A landscape with many valleys, sampled at points; each row gives a point and its height.
A ball rolls from a point to the lowest of its 2 nearest points, and stops where none of them is lower. Distance is the straight distance between rows; heights are no part of it.
Q725 (h 242): [ 49   6  -9   7 -22  -4  15  15   2  32  22 -50   6  -3  -2  18   6   0
   1   8  11  15 -12  -9 -17 -37  -4   6]
Q863 (h 440): [  1   9  11   0 -23   6 -14  -8   0 -11  11 -28  -8  -7   1  29  -9  39
   6   2   7  25   5 -42  37  -6  22  39]
Q766 (h 645): [ 21  17  18  27 -15 -22 -25   7 -10  10  28 -35  -3 -22 -17  38  11 -33
  18   6   0  -6 -16  -5  28 -23  35  24]
Q201 (h 269): [ -8   1 -28 -32  16 -15  27 -40  -3 -18  13  16  22 -10  11  13   4 -36
 -11   2 -19 -11 -24  21   4  -2  31 -36]
Q239 (h 271): [  0  35 -55 -48 -13 -13   9  -9  23   0   2  -2   2  10 -14  15  37 -19
  28  -6 -11 -23  -7  23  23   1  19  17]
Q858 (h 629): [ 28  16   6  21 -15 -18  10   7 -12  10   0 -28  -8  11 -22  37  25 -12
  22  -4  10 -24 -10 -58  -1 -30   2  37]
Q706 (h 334): [ 26  15 -13  -7 -50   5  36   1  25   4  17 -31 -21 -13  17   1  -4  -8
  32  32   8 -35  10 -29 -11 -36 -10  -2]
Q914 (h 355): [  9 -23 -18 -17   4 -22 -37  21 -15  13 -11 -30 -24 -27 -14 -10 -12  37
 -21 -24  19  20   4  15   3 -30 -13  26]
Q148 (h 493): [ 14  -8 -16 -25  17   5  54   9  15 -11 -25 -10  24   1   7 -13  27  -1
 -20   0 -32  16  -9  16  -7 -26 -11  -3]
Q795 (h 506): [  7  -3  -7 -19  12  10  72   1  22 -19  -8 -16  23 -13  18  -3   2 -10
  -1  -7  -1  10 -21  31   3  11 -27  -2]
Q711 (h 134): [-11  16 -13  27  17 -17 -28  -2  -9  -3  60  -4   1  24  29  28 -14 -31
 -28 -46   3   5  -3   0 -11  12  33 -23]
Q167 (h 81): [ 33  22  31  39 -37 -11 -18  10   8   3   8 -22  -5   7   7   9 -22 -27
  11 -18  16 -19  13 -20   0  14  -3 -29]
Q364 (h 597): [-13 -16  32   1   4  22  -4  44 -41  41   3  -7  -7   5   3   2  -8 -15
 -15   6  20  24  14   2 -21  11 -22 -12]
Q614 (h 501): [-11  27  35  24  20  46  -6   3 -21  17   2  39  19  20  -1  -6  -9  -5
  35  21 -11 -31  -9  14   0   5 -29  34]
Q735 (h 559): [-17   5  15  -3   3   3  -5  16  -1  11  -1  -9   8   6  -1  12   7  -4
  -2   0   2 -17  15  47  17  23 -12   0]
Q839 (h 569): [ -9  -6 -13  -2  13 -30 -10 -16  -1 -21   7 -13   3 -30   7   8 -14 -14
 -16 -47  21 -12 -17  24   7   7   2  -2]
Q695 (h 14): [ 19  29  19  39 -26  -4 -35  13   6 -14  16   5 -14  15  24   8 -26 -11
  -4 -14 -16  13  23 -17  -4   1  17 -30]
Q796 (h 284): [-29 -45  17   4  25  16  17 -24   8  -5   1  37 -14  26 -29 -18  -9  21
 -20  25  26 -23  11 -15 -26  -6 -20 -12]
Q843 (h 421): [-21  16 -21 -33   7   2   5  11 -22 -22 -50 -15   9  -7  35   4   1 -14
   0 -31 -23  20  -8  17  32  42  -2   7]
Q559 (h 390): [ -1 -11   8  10 -46  12 -10 -30  13 -13  18  -3 -30 -33   8 -13 -16 -22
  16  15  28 -34  19 -56   9  -2  -2 -13]
Q941 (h 587): [-28 -29  50  12  20   9   1  44 -16  27  11 -14 -21   6 -16  -6  11 -18
 -28   8   9  15  13  -2 -28 -25 -22 -24]
Q166 (h 626): [ -3 -31  -9  13  28 -23 -27 -33  -7 -22  29  37  14   9  -9  -9  -9   1
 -35 -14  11  -8  -6 -13   2  -4  28  -1]
Q898 (h 338): [-16  -9  16 -15 -12   3 -29  22 -22   3 -36  -7  -9 -31 -12 -12   0  13
  -7 -20  23  27  10  11  25  32  -1  22]
Q846 (h 363): [ 12 -10  -6   0 -37  -1  22 -25  20 -27  26 -15 -28  -8  -3  -3 -15 -33
  21  32  15 -42   7 -33   8 -35   0   0]
Q244 (h 431): [ -6   6   3   4   1 -20 -28  24  10  16  -8  29 -15 -28   2  -6 -23   2
  -4  -8 -32 -12   8  69 -16  -2 -23   5]
Q685 (h 589): [-33 -11  20  -3  37 -14  29   4  10 -29  20 -35  35  11  -6  31   2   7
  -5 -46  16  16 -23  27   6  12  16   6]
Q823 (h 571): [-21 -31  27   2  22  20  17  27 -10   1  45 -16 -15  15  -8  -9  37 -11
 -37  -6  14   9  18  -7 -10 -31  12 -14]
Q16 (h 546): [ -7   4  22  -7  19   7  19  -4  -5  -2  14  -8   0   5  28  -6   5 -17
   3  14   5 -28  11  27  18   8 -23 -14]
Q989 (h 196): [  9  13  -6  -9  -8 -28  -4 -10  43 -23   8  35  12  23 -46  -3  -6   1
   8 -24  14 -14  12  40  19  20   9  -5]
Q305 (h 270): [ 31  22  -9 -25 -14   3  43  10   3  36  13 -48 -10 -13   8  23   1  -7
  10  17   7   8 -18  11 -12 -30 -20 -15]
Q232 (h 406): [  3  11 -11   7 -13  -2 -19  13   3   0   5  20 -32 -27  23  -4 -37  40
   6  11 -21   2  20  35 -16 -11 -15  11]
Q439 (h 424): [-17  -1  13   1   1   2  10 -18 -20 -10   2 -11 -12   5  11  30 -14  33
 -18   6  15   1  10 -33  22   2   5  13]
Q22 (h 456): [ 27 -33  11  25  -2  10  29  -5 -11 -23 -18 -30  14 -17  28  -9 -28   6
 -19  12  19  22 -21 -43  15   0 -14   0]
Q186 (h 539): [ -1  26  -4  -4 -11 -28   9 -24 -12   7 -10   8 -44 -21  -6  18 -34   9
  11   5   5 -35  -3   4 -17 -12  -9  -8]
Q194 (h 290): [ 12   7 -55 -11   7 -36  -8 -12  -7  21  34 -10  -4  -4   2   3  14 -50
  -5 -29  20 -13 -27 -18  -8  -4  15   5]
Q164 (h 404): [ -5  -2  14  15  -8   7  24   3  -5   0  18   5  -5 -16   0  25  -2  19
 -24  -4   9  19   2 -20  -6  28   6   8]
Q852 (h 519): [  5  -7  15   5 -11  -7   7  -8 -28   7 -35  16 -24 -30  -3   2 -25   6
   9  31 -22  -6  -4   6 -23 -27 -13  -8]
Q535 (h 556): [ -1   9  -3   1   0 -36   3  -4  -8 -14   7 -11 -36 -17  -6  17 -19 -15
  -5 -34  18 -17  -3   5  -4 -19  -5  -8]
Q518 (h 249): [ -8  14  -4  -2  13  24 -11  39  14  16 -14  15 -32  23   3 -31   3  11
 -20 -25  -7  21  31  -8 -40   9 -36  -1]
Q859 (h 426): [-20 -10  38  14  -6  20  31   7   3 -12 -35   3 -33   2 -36   5 -19  34
  14  18  11  22   4 -33 -15   8 -21  24]
Q490 (h 324): [-15 -36  11 -21   3  25  42  32 -27  13 -30   0   7 -18 -10   6  42  -1
 -49  -4 -14  17   4  -7 -11  13 -15  23]
Q507 (h 451): [-31   9  15  10  32 -22  -9  25  14  25   0  -1  -6  -6   6   1  -2  -3
   1  -3 -36 -41  -1  65 -16 -20 -40  16]
Q647 (h 661): [-17  19   3   7  11  -2 -19 -20 -14 -14  10 -37  14 -21  35  24  10 -11
   7   4 -30   6 -33 -10  42 -11  43  -1]
Q995 (h 607): [  6  -7  28  18  -6  19  -2  23 -13  36  -4 -22   7   4   7 -12  12  -3
  -1  -9  32  -4  22 -21  -3  26 -37   1]
Q821 (h 345): [  7   4 -28 -21  -3 -10 -15   0  20   9   1  -8 -22 -18   8 -28 -33  23
  -4 -35  38  43 -18  14  -7  28 -20   1]
Q513 (h 126): [  6  -3 -28  -8   9   1  22 -19 -25  15   1   6  -5   4  37   6  -2   7
 -39  20 -18 -17 -12 -24 -25  -8 -10 -12]
Q474 (h 588): [  8 -21  16  24   1 -23 -11 -26   6 -18  52   2   4 -44 -14   7 -14 -13
  -5  20  16 -19  -3  33  12 -24  19  -4]
Q279 (h 233): [-29  -8  -2 -10  24  21  37  -1   4   2   5  19 -23 -30   8  -9   1   7
 -17  12  -9   3  -3  15 -26  -1 -24  13]
Q96 (h 359): [ 14  30  -9  -1   1 -35 -18  14  19 -11 -20  18 -16  16 -50   3   9  -7
  18 -40 -12  33 -20   0  -1   0  28  16]
Q677 (h 394): [-12 -27  23   8   3  49  36  27 -28  -4 -26  25  14  40  -1 -18  10  -3
 -24   6   9  14  13 -38 -14  39 -20   2]
Q335 (h 658): [  5 -29  29  12 -17  20   5  -8   3  19  24   5  38 -22 -42  15  43   9
  -6  38   4  10   2   3  -2  -1  29   2]
Q993 (h 454): [  3   9  -6   2 -30   4  -2 -14  11 -24   7  -9 -10 -33 -21  28  11  16
   7   6   5  -3   4 -29  35   1  19  61]
Q683 (h 244): [ 41  13   0   5 -21   1   1  33 -26  30 -31 -16  17  31  40  -2 -22   7
  17  17 -31  21  14 -14 -24 -21 -16 -25]
Q23 (h 510): [-28   8  16 -17  29 -13  13 -15 -23 -18   7 -14  -1   9  37  30 -53   1
  20  -9  24 -15   9  44   3   6 -30  -7]
Q173 (h 670): [-22  11  32  29  16  -4 -19  -3 -27 -13   3 -29  14   0  33  37   3  10
   8   9 -22 -15  -3  11  42   9  18  13]
Q39 (h 391): [  9  14 -17 -15 -34  20 -17 -11   9   4 -26  27  19   3  10 -36  19 -22
  35  25 -35  -6  30  -6  -5   5  18 -34]
Q25 (h 181): [ 23  33 -13  12 -17   4 -19  15  25  11  20 -30   9  23  31   7 -19  23
   8   1  -3   3   3  -4  10   4  -7  -4]
Q948 (h 621): [ 36  13  16  26 -40   3   8  17   8  21  -9 -28  15  -5 -23  25  42   3
  14  -6  -1 -11  12 -41 -21  -8   5  26]
Q949 (h 490): [-39  -1  18   7  40 -17   4 -13  -2 -30   5   1  -2 -19  31   8 -43  14
  24 -13  -5 -26  -6  51 -13   1 -34  22]
Q396 (h 380): [ 12  20  17  10  -7 -21 -10  -1   7  -8 -25  14 -13  -9 -42  18  -1  20
  23 -12 -27  32 -13  -3   1 -11  33  24]
Q253 (h 322): [-27 -17  22  11  27  14  -4  -9  -4  -3  -4  45  -8  27  -5 -24   0  12
 -12   2  10  -8  25 -18 -13  18 -14 -12]
Q107 (h 302): [ 23  15   4 -12 -28  -3  45  19  17  19  -8 -29 -25 -24   4 -10 -11  -3
  29  16   2 -23  -6   8 -28 -35 -35  -8]
Q73 (h 638): [ 10  42  18  25 -10 -15  -3   5  -6  -1  15 -27 -20   1   2  36   8  -7
  22  -4 -17 -16  -4 -21  16 -18  22  12]
Q897 (h 651): [ 15  -3   9  18  -7   8   3  -1  -1  16  40 -28  26 -27 -24  27  46  -7
   3  24  -3  -1 -17 -10  15 -12  40  21]
Q180 (h 306): [-16  -8   8 -19 -17  18 -42 -14 -23  -5 -40   1   5 -23   4 -20   6   3
  15   8  16   6   9 -13  45  41   0  10]
Q771 (h 174): [-26   2 -39   6  19  -2 -20 -15   0 -25  73 -20  26   9  37  49  -7 -30
 -19 -15  -5  -9  -9   7  -7   8  42  -2]
Q56 (h 548): [-22   6 -16  -7  20  30 -16  20  -5   3  17  42   6  28  22 -13   1  18
 -26   1 -19  46  10  24 -11  47  22 -13]
Q534 (h 213): [ 44  10   6  12 -11   4  -2  32  -6  24  -4 -45  17  29  28   1  -8  15
   2   8   0  21   0  -8  -9 -24 -21  -8]
Q417 (h 517): [-14 -28  -3 -36  17  11 -11   6  -6  15   1 -19 -16  13 -25 -23  18   4
  -9   9  24  32   6 -10 -15 -45  -3 -10]
Q781 (h 283): [-39 -23  23  -6  30  26  55  21  -3  -5   2   5  -3 -25   0   3  36 -11
 -38   8 -19  12  -3  12  -8  10 -11  17]
Q147 (h 417): [  1  -9  14   4 -13  -5  12 -20  22 -49  -5  -1   1   1 -11  -3 -23   1
  -1 -14  25  29  -7 -43  27  15  13  -6]
Q749 (h 435): [-10  32   9  10 -11  -7 -25 -39   4   8  27  19 -20 -41  -3  22  -5   0
  19   9  -6 -35  -8  15  11  13  24   3]
Q149 (h 215): [-12  12 -37   0  24 -11  -3 -36   9 -33  45  15  20   6  25  37  -8 -18
  -3  -1 -31  -5 -15  13  -5  -8  49  -8]
Q344 (h 418): [ -2  -4  17 -17 -36  15 -11 -20   0   1 -31   0   6  -6  -3 -37  16 -12
  63  35  -9   8  24 -11   6 -27   8 -25]
Q179 (h 223): [-28  10 -14 -52  15   8  20   4   3 -15 -31   8 -18 -13  -3  10   2  11
   6   7 -35  45  -4  41   3  -3  -1  17]
Q339 (h 478): [ 15 -31  15  18   6  -5  21  14 -35 -24 -53  -2   3  -2  17  -4 -20  -2
 -26   3 -14  20 -11 -22  -4 -13 -13  -4]
Q668 (h 234): [-30 -38 -10  -3  31  -5  29 -15 -14  -3  -4  21 -14  19 -17  16   0  27
 -53   2   7 -12  -1 -18 -26  -9 -11   4]
Q500 (h 414): [  3  17  12   8 -32  -5 -31 -32   8  -5  20   9 -32 -42 -13  -9 -15  -4
  35  23   7 -29   5 -22   5 -14  23  -5]
Q14 (h 187): [ -3   7  28  24   1  16 -11 -12 -49  24 -29  23  22  19  16  -5   3 -26
  12  14   6 -38   6 -36   7  38 -21  -5]
Q277 (h 337): [ 17  -3  16 -12   3 -13  28 -21  14  14 -16  11  12  -3 -41 -10   6 -35
   5   6   5  12 -29  20 -15  -5   6 -42]
Q790 (h 313): [ 32   5   9  31  -5   2   5  29 -11  24 -30 -16  27  -6  37  -2  17   0
   3   6 -40 -27  -3   1 -10  -7 -22   9]
Q143 (h 526): [  0  19  30  17  21  23  27   2  13 -15   2  20  18  13  18 -15 -13  -7
  28  14  -7 -22   0  35  13  14 -39  16]
Q856 (h 466): [ -8 -14  24 -15  17  16  24  -2 -14   2 -46   2   7  -2  -5 -46   6 -41
  36  21  -2   6 -21  -2   1  -6 -14 -33]
Q621 (h 600): [ 13 -41   2  -8  17  -4  -4 -24  16  -6  48   3  19 -20 -26 -16   4   1
 -20  23  38 -10  -4  26  14 -22   8  -3]
Q127 (h 240): [ 40   0 -33  -3 -19 -13 -27  -5  20   1  36 -22  11  -1  25   1 -31  -2
   8  10  -1   9 -18 -39  11 -40  20  15]
Q834 (h 393): [-24   2 -10 -23  14   1  -3  32 -20 -12 -44   5  16   2   8  -7  28 -23
 -26 -34 -28  34   8  37  22  39  11 -10]
Q744 (h 471): [ 14   3  10   0 -15  -2   8 -14  15 -15  -4 -22   9 -42   1  11  18   5
  11   9   1 -24 -10   9  42   4  -1  32]
Q82 (h 56): [ 15   1 -16   9  -6  17 -12 -17  26  12   7  25  25   7  -7 -22  21  20
  -6  -1   0  11   0 -20 -15  38  11   2]
Q284 (h 503): [ -9 -17  -5 -26  18   5 -31   5 -11  13 -17 -21  -7  -7  -3 -37  22   2
  -6  -1   9  33 -12  11   8 -15   8 -19]
Q160 (h 182): [ 20  -9 -50   3 -27   0 -69 -14   4  18  15   8  39  31  -5  -3   4  19
  -4  12   1  -4   1 -26   9   2  30  -2]
Q924 (h 312): [  7 -15 -56 -16   8 -42  -5  -2 -20   6  26 -36  -5 -14   6  14   8 -18
  -8 -22  26 -10 -10 -19  14 -12   6  45]
Q979 (h 133): [ 18  19  24  40 -12 -11  -6  -2 -15   0 -14  11   6  19  26   4 -17 -20
  -4 -13  -3 -40  14 -17   6  37 -14 -21]
Q117 (h 432): [ -3  -5  29  33 -18  10  34 -33  -1 -11   5  28  -8  21 -16  18 -11 -25
   5  44  -2 -36   8  -7 -12  21   3 -44]
Q154 (h 392): [-14 -17  23  -2 -15  10  13 -14  20 -39  -3  11 -22   4 -17 -26 -33  14
  16  10  43  35  10 -28   0   8  -5 -17]
Q992 (h 237): [-10  19 -46 -40 -10 -12   2 -32   4 -17   7   9   1  12   1  21  30  -8
   2  -3  -5 -48  15   3  30   7  17  22]
Q259 (h 423): [-15  -7  29  12  -6  51  41  27   4   3 -17  11  -6  23  -7 -19  -4   4
  19  14   9  35  11 -27 -20  20 -29  13]
Q81 (h 442): [ -6 -16  38  -9  -3  18   0  17   9   6 -27  -5  14   6  -9 -35  24 -18
  32  19 -10   8  24  14   1 -18 -21 -15]
Q519 (h 438): [ 28 -22   0  15  -2 -20   9 -24  -2 -26  -6 -15   7 -20  -1   4 -28   5
 -12  -4  17  15 -36 -45  20 -20  13   9]
Q723 (h 48): [ -7   9 -39 -10 -17  20  25 -22 -18  -4  -6  -2 -21  20  23  14  13  -5
 -24  34 -27  -4   4 -48 -28 -13  12 -26]
Q967 (h 447): [-18  -1 -12 -20   8   8  33  20 -12 -22 -30 -38  14  -6  38  12  22   9
 -18 -32  -3   8   3  11  26  31 -15  28]
Q455 (h 499): [ 17 -34  25  15 -12   6  13   3 -11  -9 -39   0   0  -6  -2 -12 -27  10
   9  30  -7  16  11 -11 -11 -33 -21  -5]
Q505 (h 327): [-22 -34  30  -2  21  -1  14   4  23  -3   0  15 -15  35 -46 -12 -25  32
 -18   9  21  22   5 -19 -32 -34 -26  -7]
Q798 (h 403): [ -8  25  45  19  -8   8  18  -3  11 -18 -31  15 -27  -7 -40  18  -9  27
  25   6 -11  28   2 -18   7  21  12  18]
Q309 (h 543): [ -5  14   0  -6  16  -3 -12   0   9  13  32  22 -12  23 -42  -3  17 -13
   5 -12  20   7   3  -6 -18  -4  24  -5]
Q745 (h 364): [-12  -8  -3 -31  -9  -4 -23  32 -11  -6 -40   0  -1   5 -25   6  19  11
 -19 -29   3  38   8  24  27  21  13   2]
Q122 (h 358): [-16 -25  13 -11   6  24  20  15 -47  15 -37  18  11   9  -7  10  17   6
 -30   4  -1  -3  10 -25   0  29 -25  29]
Q192 (h 652): [ 17   7 -16  17  -2 -24 -17  -1  -7  -6  41 -34   2 -26  19  25  -2 -46
   8   4 -16  17 -32 -10  28 -28  50  14]
Q636 (h 573): [ 19 -12  -5  13  -9 -33  -6 -15  -9  -5  35  15 -28 -24 -32  13 -21 -19
  -3   7  11 -13  -8  13 -18 -39  18 -18]
Q423 (h 285): [-15   0   4 -17  12  11 -12  37  13   7  -2  21 -37  -1   6 -31 -30  15
  -7 -17   4  45  21  23 -30   4 -33   0]
Q756 (h 479): [-16  11  31  23   9  23   7 -13 -13  13  -6  27 -13 -10  -4   7  -1  23
  20  36 -11 -24   5  -7  -7  13 -21  35]
Q427 (h 335): [  6 -21 -19  -2  17 -19 -20   8 -19  21  20 -36  -5 -20   6  11   1  32
 -28 -23  27   0 -17   0   7 -26   3  30]
Q104 (h 529): [-28   3   2 -29  20 -32   0   0  -5 -23 -26 -15   8  27  -3  35 -36  18
   8 -35   9  -3  16  55   2   2 -19   6]
Q172 (h 407): [ 12  -2  14  29 -19  -1   2 -31  -9  -4  20  48  -1  -4  -3  22 -15  -7
 -16  37 -21 -31  12   2 -16   7  18 -31]
Q55 (h 136): [  6   2 -18 -14 -13   1   1 -29  -3 -12  15  22 -16   6   2  -5   9 -10
  -2  25 -17  -6   7 -36  -7 -33  27 -15]
Q871 (h 158): [ 18  37 -11   9 -13  17  13  -4  29   6 -10  14  -3  15  29 -28  -6  23
  30  18 -24   5   2 -33 -36  -1  -7  -5]
Q913 (h 354): [  3 -11   8  12  -2   8 -27  -7  -1   9 -11  32   1  21   8 -44   6  -7
  10  -1   3 -28  33 -14 -22   2 -12 -29]
Q332 (h 531): [ -7  -2 -19 -22   8   2  -6  -6  -6  26  15  11 -28  26 -33  -9  18   2
 -15   0  22   9   5 -27 -41 -24   6 -14]
Q556 (h 614): [ 22  19  19  22 -31  24  15  19  -2  37 -10 -28  10  -9  12  14  31 -11
   7  -3  13 -12  19 -33 -18  29 -21   3]
Q763 (h 308): [  7   0  -5 -16   3 -15  37 -36 -11  19  -4   3  13 -13  -6  11  -4 -36
  -3   6   6 -20 -37  15  -7  12   6 -53]
Q606 (h 207): [ 13  16 -16   9 -13  33   1  25  24  13 -11   8 -10  -4  21 -39  34  13
   3  -2 -17   6  24 -24 -38   7 -27  10]
Q230 (h 489): [-13 -35  20 -28  31   3  -2   3 -12  18 -29  -7   6 -11 -11 -43  14 -36
 -10   7   2  33 -20  21   3 -18 -11 -31]
Q648 (h 532): [-22  -5 -32  -9  11  19 -36  24  23   1  14   8  -1  34   5 -31   6  28
 -17 -24   5  39  -6  17  18  35  17 -25]
Q990 (h 360): [ -4 -27   9  -5   2  -8  20 -20  23 -21  -5  16 -27  14 -55  -9 -32  20
   0   4  32  23  -8 -15 -13 -23  -2 -12]
Q774 (h 579): [-34  -9  -3  -6  33 -23   1  12   4 -20  -3 -32  39  21 -13  25  18 -12
   0 -48  15  -8 -14  51  22  13  10 -12]
Q65 (h 379): [  4  -1 -12  -7 -17 -24 -37  10 -12  -1 -18  -4 -42 -42  17  -6 -28  24
  -8  -9   4   5  17  10   3 -19 -11  18]
Q89 (h 211): [ 28   6 -46 -17 -23  -4 -46 -26   0   7  13   2  18  19  15  13 -26   8
  -7  18  -3  -1  -6 -39  14 -15  35   3]
Q551 (h 613): [  8 -25 -30  -7  25 -28 -21 -34  11 -25  28  21   7  -2 -15 -24  -3   5
  -9  -3  18 -30  -4  12  15 -31  13  10]
Q287 (h 470): [-42  13   7   8  46 -12   2   5  26 -13 -12  -7   3   7  20  -2  -7  18
  24 -20 -17 -38  -9  51   6  -8 -26  18]
Q407 (h 488): [ 20  -9   2  -9  -5   6  38 -12  13  -3  -1 -25  41 -22   6   0   6  -1
  10  11  13  -6 -19  27  39  21 -18   9]
Q116 (h 210): [ -4  -7  23  12  10  20 -22  -7 -43  -3 -51  44  35  36   1 -22  15 -14
   4   2  -9 -24  16 -17  22  41  -9   0]
Q103 (h 366): [ 14   1  -1   1 -14 -17  -5  19  15  29  -4   5  -7 -26 -28   3 -29  31
 -20 -42  25  29  -6  20 -25  26 -21  14]
Q19 (h 570): [-27   2  11  18  31  -9 -14  22  10   5 -10 -17  20  17  -2  11  24 -24
   4 -35  -3 -28  -2  63  25  23 -10 -20]
Q53 (h 180): [  3 -23 -23 -11  27   6  28 -17 -20   7  20  -4   8  18  16   6  11   7
 -51   1  19 -18   0 -18 -17 -16  -5 -17]
Q416 (h 106): [ 25  20 -23   4   5   9 -21 -12  18  21  -3  19  26  27  19 -31 -14  35
  22  12  -4  14 -15  -9 -24  23  -3 -15]
Q299 (h 195): [ -1  16 -33 -30 -11  -9  -4 -25  -1 -11  17   9 -25  24 -11  16  20 -28
  -1   5   7 -23  17 -37  16  -6  11   8]
Q548 (h 331): [ 10  18 -51  10  11 -36 -28  24  20 -11 -22  10   4  20 -20   3  10   5
  15 -41 -27  -7 -19  20   3 -13  19  17]
Q895 (h 518): [-15 -24   2 -14  10  16 -39   5  -2  11  15  10   4  17   5 -46  -5   8
  -3   5  24  35  12  16   7  13  -2 -26]
Q468 (h 381): [  4  -7  10  26  -2  -1 -18 -23   1   6  17  46   0 -15   4 -21  14  -7
   0  24 -12 -43  16   2 -18   6   3 -19]
Q340 (h 555): [ -4  -6   9  -5  18  18  15  11  20   5  55   7   8  22 -17  -8  31  -8
 -24   0  15  16   6  19 -16   5  18 -24]
Q987 (h 457): [-19   5  29  13  -3  -3  -1 -22   4 -12   6  30 -24 -35 -24  17   2  13
  20  20 -12 -23  18  24  13   5   8  23]
Q792 (h 321): [  0   6 -20 -15   8 -12 -16  10  31 -15   2   5 -34   3   5 -30 -31  34
  -3 -34  24  26  14   4  -3  -4 -27  10]
Q528 (h 301): [  2  34 -57 -18   2 -23   1  15  38   2  -2  -9   5   5  -4  -2  18  -2
  36 -24 -23 -30 -33  41   3 -11  15  10]
Q783 (h 341): [ 14  19  -9  11  -9  13 -16  17   3  18 -23 -15  14 -10  24 -16  38  -6
  14   7 -40  -8  -9 -14   1  -6  15  -2]
Q328 (h 267): [ -1   7   5 -17  -3   4 -11 -12 -11 -12 -47  16  12  11   9 -14   8   4
  13   7 -12 -12  11  -9  32  39   0  -2]
Q28 (h 385): [  7   8  -1   5 -13 -10  23  13  -9  15  -8  17  -6  -9 -18  31 -19  14
 -23 -24   9  20  -1   6 -27  37  -9   6]
Q61 (h 469): [ -4 -28 -25 -25  18  10  16  22   5 -19 -28 -21  24   8  18  -6  29  19
 -28 -11 -17  10   3  22  30  -5  -4  14]
Q329 (h 268): [ 37   8 -46  -9  -1 -32 -16  -7  15   8  30  -8   9   9 -12 -14  -7 -29
  25  -2  12   9 -33 -25   3 -19  23  13]
Q675 (h 365): [ 18  22 -21 -17 -24  25  -3  13  35  13 -26 -10  23   7  20 -35  41   1
  39  25 -36 -14   1   1   8  -4   8 -10]
Q824 (h 84): [ 15  23  -4  27   4 -21 -25   2   4  -1  42   2 -12  23  23   6 -25 -12
 -16 -22 -16  10  -3  -7 -14 -20  27 -22]
Q303 (h 107): [ -9  18 -15   8 -25  17 -42   2  15  23  11  42  14  11 -30  -4  25  27
  -3   0  -8  -2  23  18  -5  46  17   3]
Q46 (h 153): [ 25  14 -27  18 -36   7 -53   9  28  14   9 -11  34  35  11  -1  -8  23
   7   1  -4   8   7  -9  19   9   6 -20]
Q867 (h 149): [-16   3 -25 -17  -4  -2 -36  -7  27   3  22  41   8  24 -41  -6   7  23
 -11 -17  16  -5   8  38  13  41  17  -7]
Q392 (h 159): [-25   4  -1 -29  22  24  35  15 -10 -14 -22  34  -8  -1  -5  -5 -13  -6
   0  23 -30  34  -4  38 -12   7 -26  16]
Q481 (h 282): [ 33   6  23  30 -18  21  12  39 -41  22 -37 -11  18   2  38 -14  -9 -19
  26  19 -35  -4   2 -17 -22 -17 -22   1]
Q211 (h 580): [ -8 -18   4  13  16 -26  16 -12   1 -29  27 -25  27 -26  -5  32 -16  -1
  -8 -31  21  10 -22  27  17  -1  25  14]

For each start below, name the point where the ball stops.
Q61 | Q695
Q859 | Q723
Q332 | Q534
Q277 | Q695
Q795 | Q82
Q897 | Q534
Q735 | Q534
Q192 | Q534
